Each row is a point on a tangle of strands that fork, close into loops and nearly touch. The rows are in no order.
(in the rows, 128 means zero)
Two points are linked if the straight distance between their rows is under 136. Some points are linked to none.
Z_385: [135 168  94 121 146 198 187 125 115 153 181  85 186 131  45 135 117 159
 125  83 149 119 111 127 166 193  83  85 132 138 113 152 154 168  76 145
  95  84 174 151 124 104 205 101 198 130 142 114 121 115  83  90 171 165
 172  71 134 159]
Z_773: [163 112 102 118 111 126 101  95 120 140 100 109 102 150 116 136 155 113
 135 131 120 154 128  90 141 111 140 125 118 110 119 121 115 136 131 137
 163 156 132 116 119 124 135  99 160 153 134 147 126 139 109 151 121 120
 129 142 127 114]
Z_235: [ 74 142 110 123  85  86  76 153 149 114 146 135 118  91 185 168  93  50
 166 202 156 173 153  96  62  71  81 140 136 164 127 111 155 131  69 103
 177 128 113 114 148 172 101 186  60 102  82 172 104 121 146 119 102 135
  79 145 135  99]
Z_567: [153 134  90 148  84 132 100 116 148 111 139 124 152 103 126 151 131 105
 153 124 150 179 137  43 106 100  86  91 126 142  75 137 146 127  77 133
 163 102 114 113 119 133 140 141 137 156 105 184 106  97 117 135 134 128
 123 141 135  99]
Z_201: [179 100 135 127 144 119 137 102 103 131  67 121  82 176 125 100 170 133
 125  98 106 114 105 124 166 171 204 139 150 108 148 149  88 109 189 149
 145 173 104 139 122 120 167 102 170 152 107 127 169 165 135 154 121 105
 119 116 101 125]
Z_62: [100 157  83 100 131 102  52 137 127 148 167 139  91 144 174 170 136 111
 127 190 127 173 126 141  61  64 129 164 117 130 168  91 149 132 129 114
 146 141 122 120 123 147  40 127  79  89 147 112  77 126 148 111 100 134
  87 145 130 156]
Z_764: [147 171 101 108 128 178 186 137 139 159 166  86 195 127  41 127 131 126
 141  75 150 137 114 103 158 161  96  81 129 127 109 168 144 166  93 152
 130  99 163 161 118  82 204 112 204 154 142 118 104 110  73 125 154 159
 213 101 130 159]
Z_640: [137 110 118 171 171 164 134 111 106 142 129 139 126 139 102  98 125 216
 102  81 124  81  96 145 174 249 136 119 145 134 135 117 115 105 136 143
  85 107 129 152 123 161 187  90 149 116 128 132 174 157 154  90 143 150
 100  40 148 121]
Z_282: [ 80 144 160 136 161 154 175 158 111 121 178 139 176 118 119  99  81 163
 113 105 128  82 127 177 137 148 102 119 126 128 119 136 152 129 111 127
  60  90 160 117 153 134 117 141 129 104 159  99 126 124 131 102 143 147
 147 114 144 153]
Z_458: [125 133 171 120  88  50  95 116 162 101  72 143  72 104 190 126 147  73
 139 180 128 161 109 102  99  87 148 164 127 138 129 123 121 158 124 127
 190 164  86 139 133 125  98 152  91 108  63 181 142 136 168 122  77 106
 102 217 103 103]
Z_345: [ 85 121  95 133  97 110  74 164 148 116 152 136 114  89 194 164  99  76
 154 214 149 154 152 132  59  96  97 145 142 171 114 111 155 126  76 102
 164 126 100 103 159 179 104 176  52 110  97 150 115 121 151 124 115 124
  58 112 148  85]
Z_69: [112 133  90 104 108 165  68 113 107 137 150  90 127 130 171 189  97  95
 130 188 113 145 161 141  60  51 111 130 136 168 137  80 173 153  89 101
 148 130 132 103 153 158  80 141  90 115 163 125  66 112 112 142 129 129
  69 147 131  97]
Z_893: [142  95  98 119 130 213 107  99 108 145 107  57 135 120 145 218 102 159
 130 138 129 119 170 143 138 135 123 100 123 176 113 106 161 125  88 126
 100 112 142  99 149 140 148 106 149 152 174 122 117 101  66 156 191 127
  94  86 160  69]
Z_552: [111 171 135 144  87  97 199 180 169 129 190 153 198 102  77  91 113  86
 151  79 150 153 122  91 121 109  79  86 101 109 100 188 145 130 111 131
 126  81 143 139 108  83 137 165 143 127  99 139 101 101 126 124 121 133
 203 150 121 176]
Z_556: [128  94 150 100 112 115 104 113 134 126  73 100  82 130 193 139 131  96
 116 184 108 118 147 176 105  93 157 156 125 138 146 109 130 163 144 117
 153 182 119 108 169 137  89 123  83 123 135 118 132 139 120 160 116 116
 101 177 110 101]
Z_274: [ 75 133 183 171 134 124 226 204 159 105 156 155 221  79 112  74  78 152
 130  72 142 102 137 168 137 149  93 111 130 152  93 152 143 105 121 126
  93  80 153 131 134 123 142 188 104 117 117 116 142 114 149 139 132 143
 187 114 119 145]
Z_378: [108  98 177 130 119 115 138 153 142 102 110 132 118 104 176 120 118 116
 123 154 128 104 150 182 118 116 136 138 122 142 124 134 132 130 150 109
 130 150 124 104 165 139 101 156  83 113 126 113 135 125 136 148 140 116
 127 135 119 107]
Z_854: [118 148 123 128 165 182 177 121 104 137 142 102 153 142  77 113 106 181
 115  81 124  84 116 155 169 203 123 106 135 129 128 133 131 136 121 138
  77  99 158 149 134 127 172 102 160 125 145 118 149 141 108 107 154 156
 137  60 136 132]
Z_526: [128  90 136 128 114 147 117 119 122 120 100 108 117 107 164 150 118 130
 127 153 119 118 151 153 126 108 136 126 120 142 118 126 133 142 126 121
 136 148 128  96 159 137 124 129 110 140 142 127 125 121 106 156 150 115
 122 129 135  87]
Z_574: [ 97 157 151 153 101 117 219 184 161 111 170 143 206  82  98  90  96 116
 141  75 144 127 127 131 127 132  82  89 118 137  90 174 151 128 119 130
 113  87 145 133 122  95 148 175 130 128 109 131 120 109 136 138 137 147
 206 128 119 159]
Z_439: [122 138 167 129 175 112 164 140 111 130 117 155 145 138  82  68 120 130
 118  88 128  88 110 154 165 154 141 135 146  81 131 137  99 102 165 134
 106 125 148 160 106 108 144 117 140 125 130 105 157 159 145 114 115 139
 162 120 113 174]
Z_390: [173 105  87 153 159 104  79  97 123 160 118 170  79 151 110 106 167 193
  93 118 117 135  88 106 162 207 159 145 151  97 159 118  80  78 178 135
 118 140 110 139  97 159 154  73 162 131 118 142 169 161 166  92 131 125
  92  86 153 124]
Z_186: [140 124 106  71 122 195 116  92  95 146 118  48 144 158 122 188 100 115
 134 139 111 116 160 133 135  81 122 107 108 135 130 104 162 150  99 118
 114 130 157 101 140 119 124  99 165 147 186 103  93 120  50 163 169 135
 114 131 130 109]
Z_641: [133 131  58 103 120 165  39  99  96 152 177 101 114 140 161 195 123 126
 116 184 113 157 149 128  57  60 115 132 124 162 142  69 166 151 109 103
 145 123 129 102 125 171  77 117 117 116 169 122  73 119 117 114 124 139
  66 141 142 104]
Z_781: [118 101 197 112 169 128 174 133 108 107  84 124 131 153 139  91 110 133
 133  97 121  68 139 192 168 144 180 148 140 116 144 132 115 119 184 130
  97 146 131 133 142 129 134 122 130 138 124  88 176 152 132 155 130 136
 141 118  97 139]
Z_794: [148 165  98 120 109 139 166 140 154 153 168 111 177 125  58 111 146 103
 151  83 149 162 116  77 146 123  85  84 120 109  98 168 140 154  96 146
 147 105 152 153 108  79 178 121 198 151 123 133  94  99  84 138 136 146
 214 138 128 163]
Z_903: [111 121 189  87 169 160 180 110  88 121  93  84 129 185 148 119 109 140
 134 110 107  52 148 195 172 144 180 142 132 120 164 118 134 137 175 121
  79 140 134 121 173 123 119  96 131 137 155  70 154 150 108 150 140 126
 117 104 113 137]
Z_917: [124  92 170 100 119 125 125 126 148 114  56  90  90 118 213 148 111 100
 121 195 107 106 164 196 120 105 163 159 129 167 137 102 138 163 146 113
 143 193 115 108 179 145  94 139  67 120 125 113 143 129 112 171 133 120
 103 159 117  79]
Z_226: [186 115 139 116 149 152 166  89  92 126  67  95  96 199 108 115 171 129
 140  84  97 105 102 121 161 166 205 115 149 106 163 148 100 137 167 142
 143 162 112 149 129  93 173 100 189 162 133 126 152 160 109 168 132 105
 130 114  96 115]
Z_452: [129  84 135 178 136 181 150 142 137 115 115 128 140  86 140 154 102 218
 121  91 135  81 148 165 153 210 121 122 136 175 116 130 131 103 119 150
 100 113 126 127 142 169 181 144 119 134 122 115 167 110 117 134 161 134
 115  54 169  85]
Z_317: [ 76 164  94  96 128 113  79 155 123 139 206 122 124 131 157 169 108  95
 148 178 136 165 148 141  55  56 102 146  99 148 152 103 167 139 107 102
 141 112 151 111 126 148  41 156  70  66 158 107  54 126 134 109 116 137
  89 134 141 168]
Z_5: [138 152  75 120 128 147 114 110 115 144 178 121 154 129  80 140 133 145
 121 121 131 150 119 100 130 120 106 107 119 109 117 131 135 124 100 132
 118  97 148 121 113 118 127 103 183 133 154 128  99 116  96 105 139 140
 147 129 158 149]
Z_460: [136 108  97 138 107 135  79 131 145  95 100 116 102  80 206 192 102 105
 141 207 119 139 160 136  75 120 118 124 155 197 109 100 154 134  76 104
 155 142  93 100 163 164 127 161  83 156 108 149 127 107 138 144 147 114
  57 128 144  41]
Z_691: [164  91  84  92 116 193  63  64  91 161  86  53 107 171 144 200 134 142
 125 154 100 130 148 136 132 118 148 120 126 158 146  90 149 132 111 114
 118 144 131 104 143 149 146  81 177 162 170 129 128 131  88 154 170 127
  74 111 142  71]
Z_351: [143 109 128 143 159  76  82 119 130 149 120 202  72 133 131  97 174 162
  87 136 119 140  85 133 147 151 158 174 158  89 168 119  76  82 196 140
 131 153  96 141  92 150 110  91 121 127 120 118 168 158 180  91 107 113
 101 134 136 171]
Z_921: [129  86 114 153 142 199 142 127 125 127 104 102 138  94 137 185 108 200
 132 108 133  90 162 157 149 193 129 104 127 175 113 121 137 103 103 145
  98 112 132 118 149 150 169 139 124 141 131 117 147 107  90 149 173 132
 108  58 177  72]
Z_736: [129 140  98 149 144 206 174 115 110 142 154  95 162 127  78 143 119 195
 119  84 135 103 120 136 171 211  99  99 132 153 119 139 146 141  87 140
  89  89 156 157 132 128 203 107 175 128 143 133 142 124  94 108 170 156
 140  47 156 129]
Z_495: [128 179 107  66 140 135 125 118 116 146 179  90 147 160  86 155 120  97
 126 145 122 148 139 119 111  43 111 133  92  99 150 105 156 160 122 124
 120 125 162 120 107  78  66 116 153 111 184  84  50 123  90 124 113 124
 143 189 111 198]
Z_707: [165 159  92 112 137 143 137 103 114 167 125 103 126 179  52 122 173 118
 149  93 129 165 102  70 165 148 133 105 150  87 136 139 101 138 123 149
 141 148 137 161  97  93 173  97 211 154 141 132 109 132  88 119 131 125
 187 122 127 158]
Z_756: [121 163  99 117  88 121 159 151 155 139 188 113 200 119  97 137 124  73
 157 115 149 167 146  64 103  62  72  94  97 116  99 160 167 151  82 129
 144  87 141 118 113 104 112 148 142 145 120 142  69  85 102 138 133 133
 161 155 123 156]
Z_322: [143 117 135 139 119  72  73 119 152 135 117 199  58 130 142 108 181 127
 102 146 135 161  96 100 134 120 151 170 129  88 152 125  83 104 175 139
 151 157  83 136  89 134 103 105 102 128 114 143 143 139 174 108  93  98
 116 168 121 169]
Z_894: [125 137 159 112  79  66 103 113 160  92  76 134  91 107 174 138 127  71
 149 177 129 160 132  74  99  81 134 145 115 139 111 123 133 163 105 124
 187 152  98 130 137 123 106 159  98 112  68 192 128 132 143 131  94 106
 115 204 108  91]
Z_602: [132 154 132 134 101  90 143 133 154 125 142 149 132 124  96 103 148  83
 140 111 140 161 116  68 130  93 112 114 100  82 115 156 115 136 126 130
 152 128 119 140 106  90 111 131 138 137 115 144 101 112 120 130  96 116
 181 176 119 162]
Z_47: [134 100 103 133 143 211 129 102 105 138 117  70 135 112 146 205 105 186
 130 118 130  94 164 158 154 175 127 101 123 175 118 112 150 114  92 136
  89 105 141 116 152 149 158 112 141 137 157 116 135 100  71 147 192 140
  98  58 176  71]
Z_36: [176 114 140 104 148 180 182  86  87 119  72  76 116 198 105 139 160 156
 141  79  99  86 114 140 171 174 206 118 143 117 169 148 117 140 164 147
 124 153 114 152 147  90 182  86 185 166 152 116 152 155 101 180 145 108
 131  99 104 101]
Z_344: [111 100 192 124 143 116 158 140 128 103 109 136 130 125 152  98 117 117
 123 122 124  84 143 187 145 122 144 144 128 115 127 139 116 123 171 122
 115 145 134 122 138 131 116 136 111 125 135 108 152 140 133 139 123 129
 153 132 110 138]
Z_260: [129  83 166 183 122 120 163 165 151  80  99 166 135  67 134 104 111 164
 129  89 146 100 141 161 154 176 132 129 135 161 102 163 100 100 153 151
 123 135 121 132 128 146 169 169 108 127  96 139 174 125 156 147 126 128
 141 106 133 104]
Z_622: [150 100 109  86 150 167 106  76  81 155  95  63  95 191 153 166 139 161
 123 149  92  88 139 165 148 148 182 136 119 123 178 103 131 135 153 122
 102 158 118 103 156 133 125  70 162 146 161  93 150 148 103 149 155 114
  75  94 136 100]
Z_360: [174 121  75 161 151 136  89  96 114 167 137 163 100 140  89 114 157 206
  98 115 122 151  81  93 163 212 137 128 151 102 143 116  81  91 138 135
 114 121 130 145  89 154 171  78 172 125 120 159 150 151 151  79 127 131
 111  72 166 120]
Z_153: [143 140 131 130  75  80  87 104 157 118  99 137 102 119 138 135 140  81
 151 157 138 179 125  37 110  79 124 124 117 123 103 124 135 154  98 130
 183 145 103 124 117 124 115 145 113 140  77 191 116 116 144 125  98 111
 121 192 105 101]
Z_829: [168 151  97 117 116 125 112  94 125 159 114 113 110 169  67 122 177 109
 143 101 134 185 106  50 163 121 132 123 140  87 119 145  91 132 122 147
 157 150 121 147  92  96 153 101 194 158 129 136 115 123  90 140 117 114
 181 148 125 142]
Z_74: [142  74 188 146 111  81 139 145 149  82  74 157  84  89 171  99 142 116
 120 130 136 103 134 161 148 151 171 151 125 153 109 147  94 118 183 139
 160 177 102 129 135 141 144 146 106 131  80 132 180 144 157 153 117 116
 116 159 100 109]
Z_478: [137 133  49 124 143 152  13 102 108 163 176 137  91 141 168 188 147 159
 106 186 108 170 120 128  73  92 123 155 128 149 162  66 145 127 131 104
 129 118 124 111 116 167  64 105 126 107 151 124  96 126 138 101 114 131
  66 122 150 106]
Z_487: [112 181 105 125  86  98 171 171 157 148 202 131 209 109  63 116 121  73
 157  93 162 173 127  59 111  86  58  87  88 110  95 178 155 142  82 139
 137  69 150 137 106  83 135 153 151 135 101 134  76  86 114 118 127 140
 197 157 129 171]
Z_346: [ 86 175 145  98  89  68 130 138 146 121 152 132 136 140 134 126 144  62
 145 141 129 170 131  94 100  42  95 137  93 100 139 129 140 146 123 123
 151 137 138 125 104  89  64 157  87  96 123 139  73 102 133 119  86 121
 151 194 108 180]
Z_857: [160  87  84  97 127 179  80  71  86 157  81  71  94 179 151 179 149 157
 130 151  96 117 138 147 145 140 167 134 116 145 161  93 128 131 141 126
 123 155 125  93 147 143 143  75 171 163 154 120 148 151  98 152 162 120
  73  93 141  76]
Z_544: [118 120 147 176 154  92 125 154 127 118 151 200 135 107 102  66 128 170
 107  97 130 108  93 144 127 173 119 136 137 108 115 139 105  80 151 125
 113 108 124 141 108 147 139 138 110 105 126 123 163 138 185  94 119 132
 146 113 146 157]
Z_632: [ 96 145 199 135 155 114 217 175 147 110 135 145 190 106  99  47 106 101
 125  65 141 100 122 158 161 129 114 121 130 108 110 157 116 122 157 125
  97 111 159 162 108  92 141 163 135 118 128 108 149 138 132 137 113 144
 208 136  89 171]
Z_48: [163 107 145 144 165  96 126 119 107 134  92 159  95 153 114  81 155 152
 105  96 124 100  99 133 168 182 191 148 170  92 163 135  76  88 196 142
 133 146 111 157 109 136 160  98 155 137 109 123 186 162 157 113 122 116
 120 107 112 153]
Z_967: [108 123 154 193 164  96 151 179 135 109 158 208 171  95 111  58 110 182
 105  78 141  95  93 159 121 182 103 134 142 124  92 148 120  76 125 125
 107  88 137 151 121 147 141 159 106  88 110 133 169 136 197 103 119 132
 149 108 134 156]
Z_810: [144  99 120 110 102 113  73 105 132 123  81 112  69 122 188 148 142 100
 112 194 104 145 139 144  97  97 153 156 128 143 131  98 119 161 130 120
 172 176  97 119 164 148 103 117 100 131 113 144 135 136 139 146 106 118
  79 178 114  84]
Z_559: [111 135 136 109 163 178 158 107  88 145 142  89 138 152 115 131  99 166
 123 107 119  76 133 160 173 171 138 107 119 123 146 119 140 132 128 125
  70 116 152 121 152 135 131  95 158 126 158  94 134 134 102 117 155 146
 117  81 145 130]
Z_753: [103 173 171 122 151 122 216 178 150 128 148 147 186 120  66  53 112  90
 118  72 143 111 113 137 155 121 102 114 134  89 108 159 126 129 152 132
  95 100 158 161 100  61 143 146 148 127 133 105 130 130 123 121 109 147
 220 148  92 193]
Z_858: [ 99 139 145 130 151  70  97 156 136 125 177 212 102 133 138  98 141 145
 107 140 130 138  98 154 101 115 126 175 133  98 158 130 111  89 158 120
 113 123 113 135 100 139  70 135  84  86 143 110 124 138 183  80 104 126
 125 145 132 191]
Z_656: [117 181 116  82 153 139 148 133 110 137 193 104 164 149  74 132 112 116
 115 135 134 126 136 131 134  81  96 117 107  94 140 140 149 151 114 132
  93 100 174 120 117  88  89 116 165 108 178  86  79 123  92  95 133 143
 152 153 128 193]
Z_941: [169  92 114 151 163  98  96 110 117 145 106 175  83 143 119  90 165 171
 100 105 122 121  88 126 160 194 181 153 164  95 158 123  70  86 188 141
 126 148 103 138 104 153 149  88 151 144 104 129 179 161 170  99 115 112
 101 102 139 146]
Z_896: [101 117 186 186 114  92 202 194 164  85 142 183 191  74 118  65 105 143
 128  69 151 108 127 153 132 155 104 122 127 152  82 167 120  91 140 132
 117 101 138 139 122 125 155 189 102 111  94 135 162 122 176 139 110 135
 183 127 107 141]
Z_566: [116 117 150 210 126 103 171 186 153 101 145 195 183  81  91  62 116 168
 115  65 143 114  99 132 139 188 102 118 140 140  81 165 107  82 128 147
 137  97 140 156 102 135 180 164 110 111  93 153 173 131 182 118 118 137
 172 105 125 147]
Z_568: [123  74 164 166 152 148 156 158 133 108  94 156 132  94 145 110 102 195
 121  90 139  72 144 187 161 201 147 138 139 158 121 134 110  98 155 142
 106 127 117 129 142 172 170 151 106 138 112 112 186 134 146 143 137 139
 119  78 138 101]
Z_535: [107 131 196 112 190 127 185 144 106 115  99 132 156 155 118  64 111 142
 127  76 130  61 122 182 167 158 167 144 146  99 149 134 105 113 173 132
  85 116 150 152 132 119 138 119 133 125 131  93 163 158 134 133 124 135
 145 102  93 158]
Z_638: [113 181 135  97 157 127 171 146 117 133 174 133 161 142  65 105 114 109
 119 113 131 129 124 129 144  92 102 121 121  72 134 145 137 146 134 136
  92 106 162 139 109  79 101 124 142 118 165  91  93 132 109 100 115 142
 179 156 117 197]
Z_172: [162 106  80 129  95 163  50  77 118 127  93 103  98 117 166 192 127 124
 130 176 113 164 148  97  86 104 123 117 144 164 103  86 147 142  92 115
 155 142 103  98 143 163 141 111 135 162 141 163 121 117 126 141 140 129
  74 145 141  59]
Z_971: [ 88 134 134 151 129  69  94 172 134 125 196 202 113 127 150 111 137 137
 128 149 138 146 112 159  69 111 113 170 125 121 143 137 128  89 134 111
 120 108 117 116 118 150  73 157  68  75 126 121 135 131 187  90 115 126
 109 119 146 166]
Z_655: [160 119  73 137  95 140  42  90 130 134 123 127 100 124 142 175 144 129
 129 164 125 185 139  70  93  90 116 113 133 143 106  96 131 131  96 123
 162 130 103 106 125 157 130 111 133 152 121 178 113 111 141 120 120 128
  90 147 137  86]
Z_443: [145  86 129 138 113 134 115 132 154  89  63 109  93  74 204 172 106 112
 131 189 124 125 158 150 106 128 140 136 135 186 109 102 139 157 108 124
 154 162 104 108 169 143 136 156  83 144 108 134 141 115 123 164 152 112
  88 148 130  49]
Z_367: [ 89 151 128 128  82  72 106 147 139 118 145 134 130 112 152 142 127  65
 158 167 143 164 133  86  76  70  88 126 105 131 123 121 148 137  90 116
 169 126 127 115 127 145  88 176  80 108  92 166  97 109 140 122 109 123
 106 161 122 126]
Z_58: [ 85 122 127 143 121  93  99 166 136 127 186 168 124 121 157 129 128 111
 138 169 135 147 134 145  67 102 102 145 114 135 132 133 136 118 123 113
 143 113 125 114 133 157  80 159  70  88 115 125 113 122 158 108 115 124
 106 123 147 139]
Z_616: [120 147 163 131 160  97 156 152 127 125 139 171 146 130  94  69 126 121
 115 100 127 115 110 141 144 120 125 136 135  76 132 138 108 111 157 128
 105 126 142 145 108 102 120 127 124 114 137 109 140 144 148 109 115 133
 166 146 116 176]
Z_502: [151 136  84 147 138 115  96 105 123 148 148 176 116 125  82 117 156 173
 109 123 119 155  92  90 144 162 124 130 139  89 137 127  88  94 132 132
 116 118 123 135  91 135 144  90 160 126 139 138 125 137 140  92 119 120
 135 112 163 145]
Z_484: [ 84 152 101  97 112 137  96 137 111 137 188 100 153 130 152 176  92  80
 152 182 132 149 159 136  59  48  91 128 112 161 130  98 179 146  85 109
 146 111 143  98 140 154  64 163  80  98 155 117  53 117 110 123 139 132
  87 140 138 137]
Z_144: [108 133 181 105  90  89 143 127 144 106 105 120 116 111 177 124 130  61
 132 167 120 126 148 145 105  66 129 142 107 134 134 131 131 157 126 104
 156 162 126 117 142 116  86 158  76 104 117 142 107 125 135 153 103 116
 137 186  96 125]
Z_855: [117 162 164 141  88  71 169 144 164 121 137 148 141 119 106  95 148  70
 149 102 141 166 116  69 132  85 101 118 107  91 110 175 122 132 133 134
 148 121 121 139  90  75 116 157 122 117  92 153 109 106 128 124  97 113
 190 184  97 162]
Z_498: [162 117 135 111 158 200 184  91  89 113  88  69 132 191 120 145 133 182
 139  84 109  60 127 155 173 196 193 114 137 141 166 128 125 135 153 142
  94 135 118 153 156 110 165  82 169 159 152  95 161 147 103 160 154 123
 113  72 122  98]
Z_646: [101 110 164 136 101 103 134 157 153  99 117 137 112  92 198 133 114  90
 141 196 134 122 150 171  90 106 124 151 128 181 116 136 138 139 123 101
 156 150 109 111 163 145  93 170  51 110 106 136 122 119 148 144 126 109
 102 135 128  95]
Z_494: [146  86 108 115 115 177  96  96 118 137  83  74 111 128 157 185 112 131
 133 157 113 122 164 137 134 114 132 118 120 162 122 103 149 140 101 121
 129 144 126  94 152 137 136 118 132 164 159 116 124 120  84 166 165 127
 100 113 139  72]
Z_837: [103 162 185 141  89  71 205 175 175 109 154 155 165 106 110  81 127  58
 138  88 152 152 123  91 128  95  95 102  99 102 104 189 128 134 144 126
 136 102 130 140 102  73 121 175 126 118  91 146 114 102 141 136  99 123
 208 174  97 171]
Z_900: [149 110  84 132  97 157  64 103 126 105 106 111  98 102 185 200 111 108
 130 190 119 152 158 108  77 103 115 113 155 186 100  90 156 143  72 107
 158 138  96  97 155 171 141 142 105 164 129 157 110 102 130 136 145 122
  60 138 146  47]
Z_6: [152 115  95 184 160 137 111 110 115 150 144 163 116 126  90 101 143 217
  93  93 117 109  81 121 165 235 130 125 149 117 131 122  99  96 135 138
 107 116 133 155  99 163 193  99 156 112 115 149 169 147 160  88 135 146
 114  58 160 124]
Z_619: [ 90 110 126 145 107 103  98 163 142 114 153 145 119  98 181 142 116  98
 143 193 140 132 147 149  66 105 109 141 125 169 115 135 142 121 105 109
 153 124 114  99 153 164  88 170  62 110 113 141 122 121 151 132 129 122
  82 113 142 102]
Z_314: [114 129  85 126 138 119  52 122 121 145 171 145  89 132 167 155 146 142
 109 181 119 151 124 146  73  87 131 161 120 140 155  95 133 136 134 115
 140 128 124 108 132 151  62 117 100  99 147 121 103 135 151 107 109 135
  84 129 152 132]
Z_476: [145 138 126 143  76 107 118 112 158 106 111 125 125 118 127 137 144  87
 154 131 144 178 127  31 118  92 111 109 111 124  87 147 133 152  96 139
 178 127 113 129 119 109 131 149 134 148  82 187 118 107 120 135 109 118
 143 170 117 107]
Z_466: [167 166  96 128 157 139 150  88 107 173 126 121 121 185  32  98 179 142
 141  76 131 155  78  71 171 185 155 111 164  84 152 139  89 121 137 154
 134 132 136 173  90  91 189  92 202 153 136 128 123 139 112 105 129 127
 170 100 123 156]
Z_957: [125 122 140 113 160 202 176 108  90 129 104  71 136 165 136 158 110 189
 132  99 117  61 156 173 175 197 163 109 119 156 155 113 146 125 130 137
  66 114 131 129 169 140 149  97 144 141 153  82 152 130  93 138 167 140
 103  59 147 106]
Z_954: [166 114  73 144 101 122  24  89 140 149 121 157  74 133 125 160 171 149
 125 159 130 188 123  47 115 110 132 132 136 116 118  94 104 122 124 132
 159 137  92 114 103 149 122  89 144 153 116 173 122 122 149 110 104 117
 100 151 139 104]
Z_205: [ 93 154 148 117  92  75 142 154 144 123 164 144 143 121 135 118 128  71
 154 147 134 152 142 112  92  61  96 126  94 110 135 143 139 135 116 119
 151 125 140 116 122 107  77 168  92  97 117 135  81 109 131 130 105 123
 141 172 116 165]
Z_115: [129 104 150  86 163 157 134  98  81 142  98  89 101 187 159 138 136 153
 118 135 102  70 138 181 162 152 186 140 125 117 174 109 135 125 174 126
 103 145 115 104 163 128 122  84 138 145 145  86 157 156 108 144 144 122
  88 100 126 119]
Z_788: [143 137  97 132 124  97  73 109 133 150 134 191  88 136 106 122 170 147
 107 132 124 173  91  78 138 124 136 156 128  84 154 122  83 107 150 138
 129 145 108 135  91 128 105  96 139 140 138 132 114 138 157 103  95 113
 130 142 143 172]
Z_252: [141 135 121 147 171 182 160 104  93 140 130 110 136 159  89 104 122 193
 116  73 126  77 104 141 175 228 150 117 140 136 145 123 127 122 129 143
  83 100 146 158 134 135 185  90 156 125 135 122 163 157 137 110 146 153
 114  43 130 127]
Z_583: [ 88 134 215 129 177 121 207 174 134 109 104 139 187 118 118  36  99 119
 128  69 139  71 130 181 172 140 148 144 141 117 116 141 105 115 166 124
  86 117 164 158 118 113 143 156 130 118 131 102 166 146 137 148 111 134
 185 127  86 161]
Z_307: [104 189 158 108 159 125 193 159 132 137 159 135 182 140  55  76 116  98
 114  99 142 113 113 128 142 101  99 117 131  68 125 152 129 137 140 139
  86  99 169 152 108  63 124 131 147 121 146  98 110 133 117 104 119 148
 206 153 105 203]
Z_975: [149 132 127  97  91 168 167 110 141 109  79  45 156 114 140 174 100  75
 146 136 115 156 176 104 135  79 113  98 109 161 103 123 174 175  94 128
 137 146 144 113 135 104 143 149 137 163 147 126  96 101  64 196 169 132
 152 167 109  75]
Z_885: [135  78 133 128 130 141 114 143 153 102  63 100  89  88 214 174 104 128
 124 193 122 105 165 187 111 133 152 150 137 194 127  96 141 157 123 107
 140 169 110  98 181 151 115 152  71 134 122 114 146 121 118 162 150 113
  81 135 132  51]
Z_306: [113 145 145 130 144  85 129 145 129 122 162 192 119 131 116  95 141 132
 113 122 132 135 109 133 115 109 119 155 125  83 150 136 106  98 155 129
 106 123 124 141 102 111  84 134 106 101 146 109 121 131 166  90 103 126
 147 152 124 192]
Z_497: [147 151 109 124 109 108 123 117 145 142 135 136 132 136  80 119 161 105
 139 102 139 172 113  54 145 106 113 112 118  86 106 151 115 132 117 147
 152 136 122 148  97  95 128 119 169 148 125 149 103 111 103 129 112 111
 175 158 120 151]
Z_10: [149 116 130 104  97  83  69 102 153 122  61 128  54 131 193 140 154  85
 113 196 112 146 129 126  95  86 160 167 137 133 136  96 113 165 132 118
 185 179  85 132 153 136  88 120  92 124  85 163 147 144 156 133  94 111
  80 216 105  93]

How many points has the smallest loop of links through each point below? Write none if it is on no loop.
Z_619 -> 12
Z_641 -> 7
Z_351 -> 7
Z_201 -> 14
Z_781 -> 10

A tip is a point with one link. Name the tips that can be reached along the links from each point below, in the order of the rows.
Z_205 -> Z_495, Z_260, Z_346
Z_385 -> Z_794
Z_917 -> Z_567, Z_954
Z_602 -> Z_756, Z_544, Z_466

Name the points in between on the shortest way along the links from the first point to the second, in order.
Z_567 / Z_885 -> Z_476 > Z_153 > Z_894 > Z_458 > Z_10 > Z_810 > Z_556 > Z_917
Z_857 / Z_921 -> Z_691 > Z_494 > Z_893 > Z_47
Z_632 / Z_344 -> Z_583 > Z_535 > Z_781
Z_115 / Z_858 -> Z_903 > Z_781 > Z_535 > Z_439 > Z_616 > Z_306
Z_655 / Z_810 -> Z_172 > Z_900 > Z_460 > Z_443 > Z_885 > Z_917 > Z_556
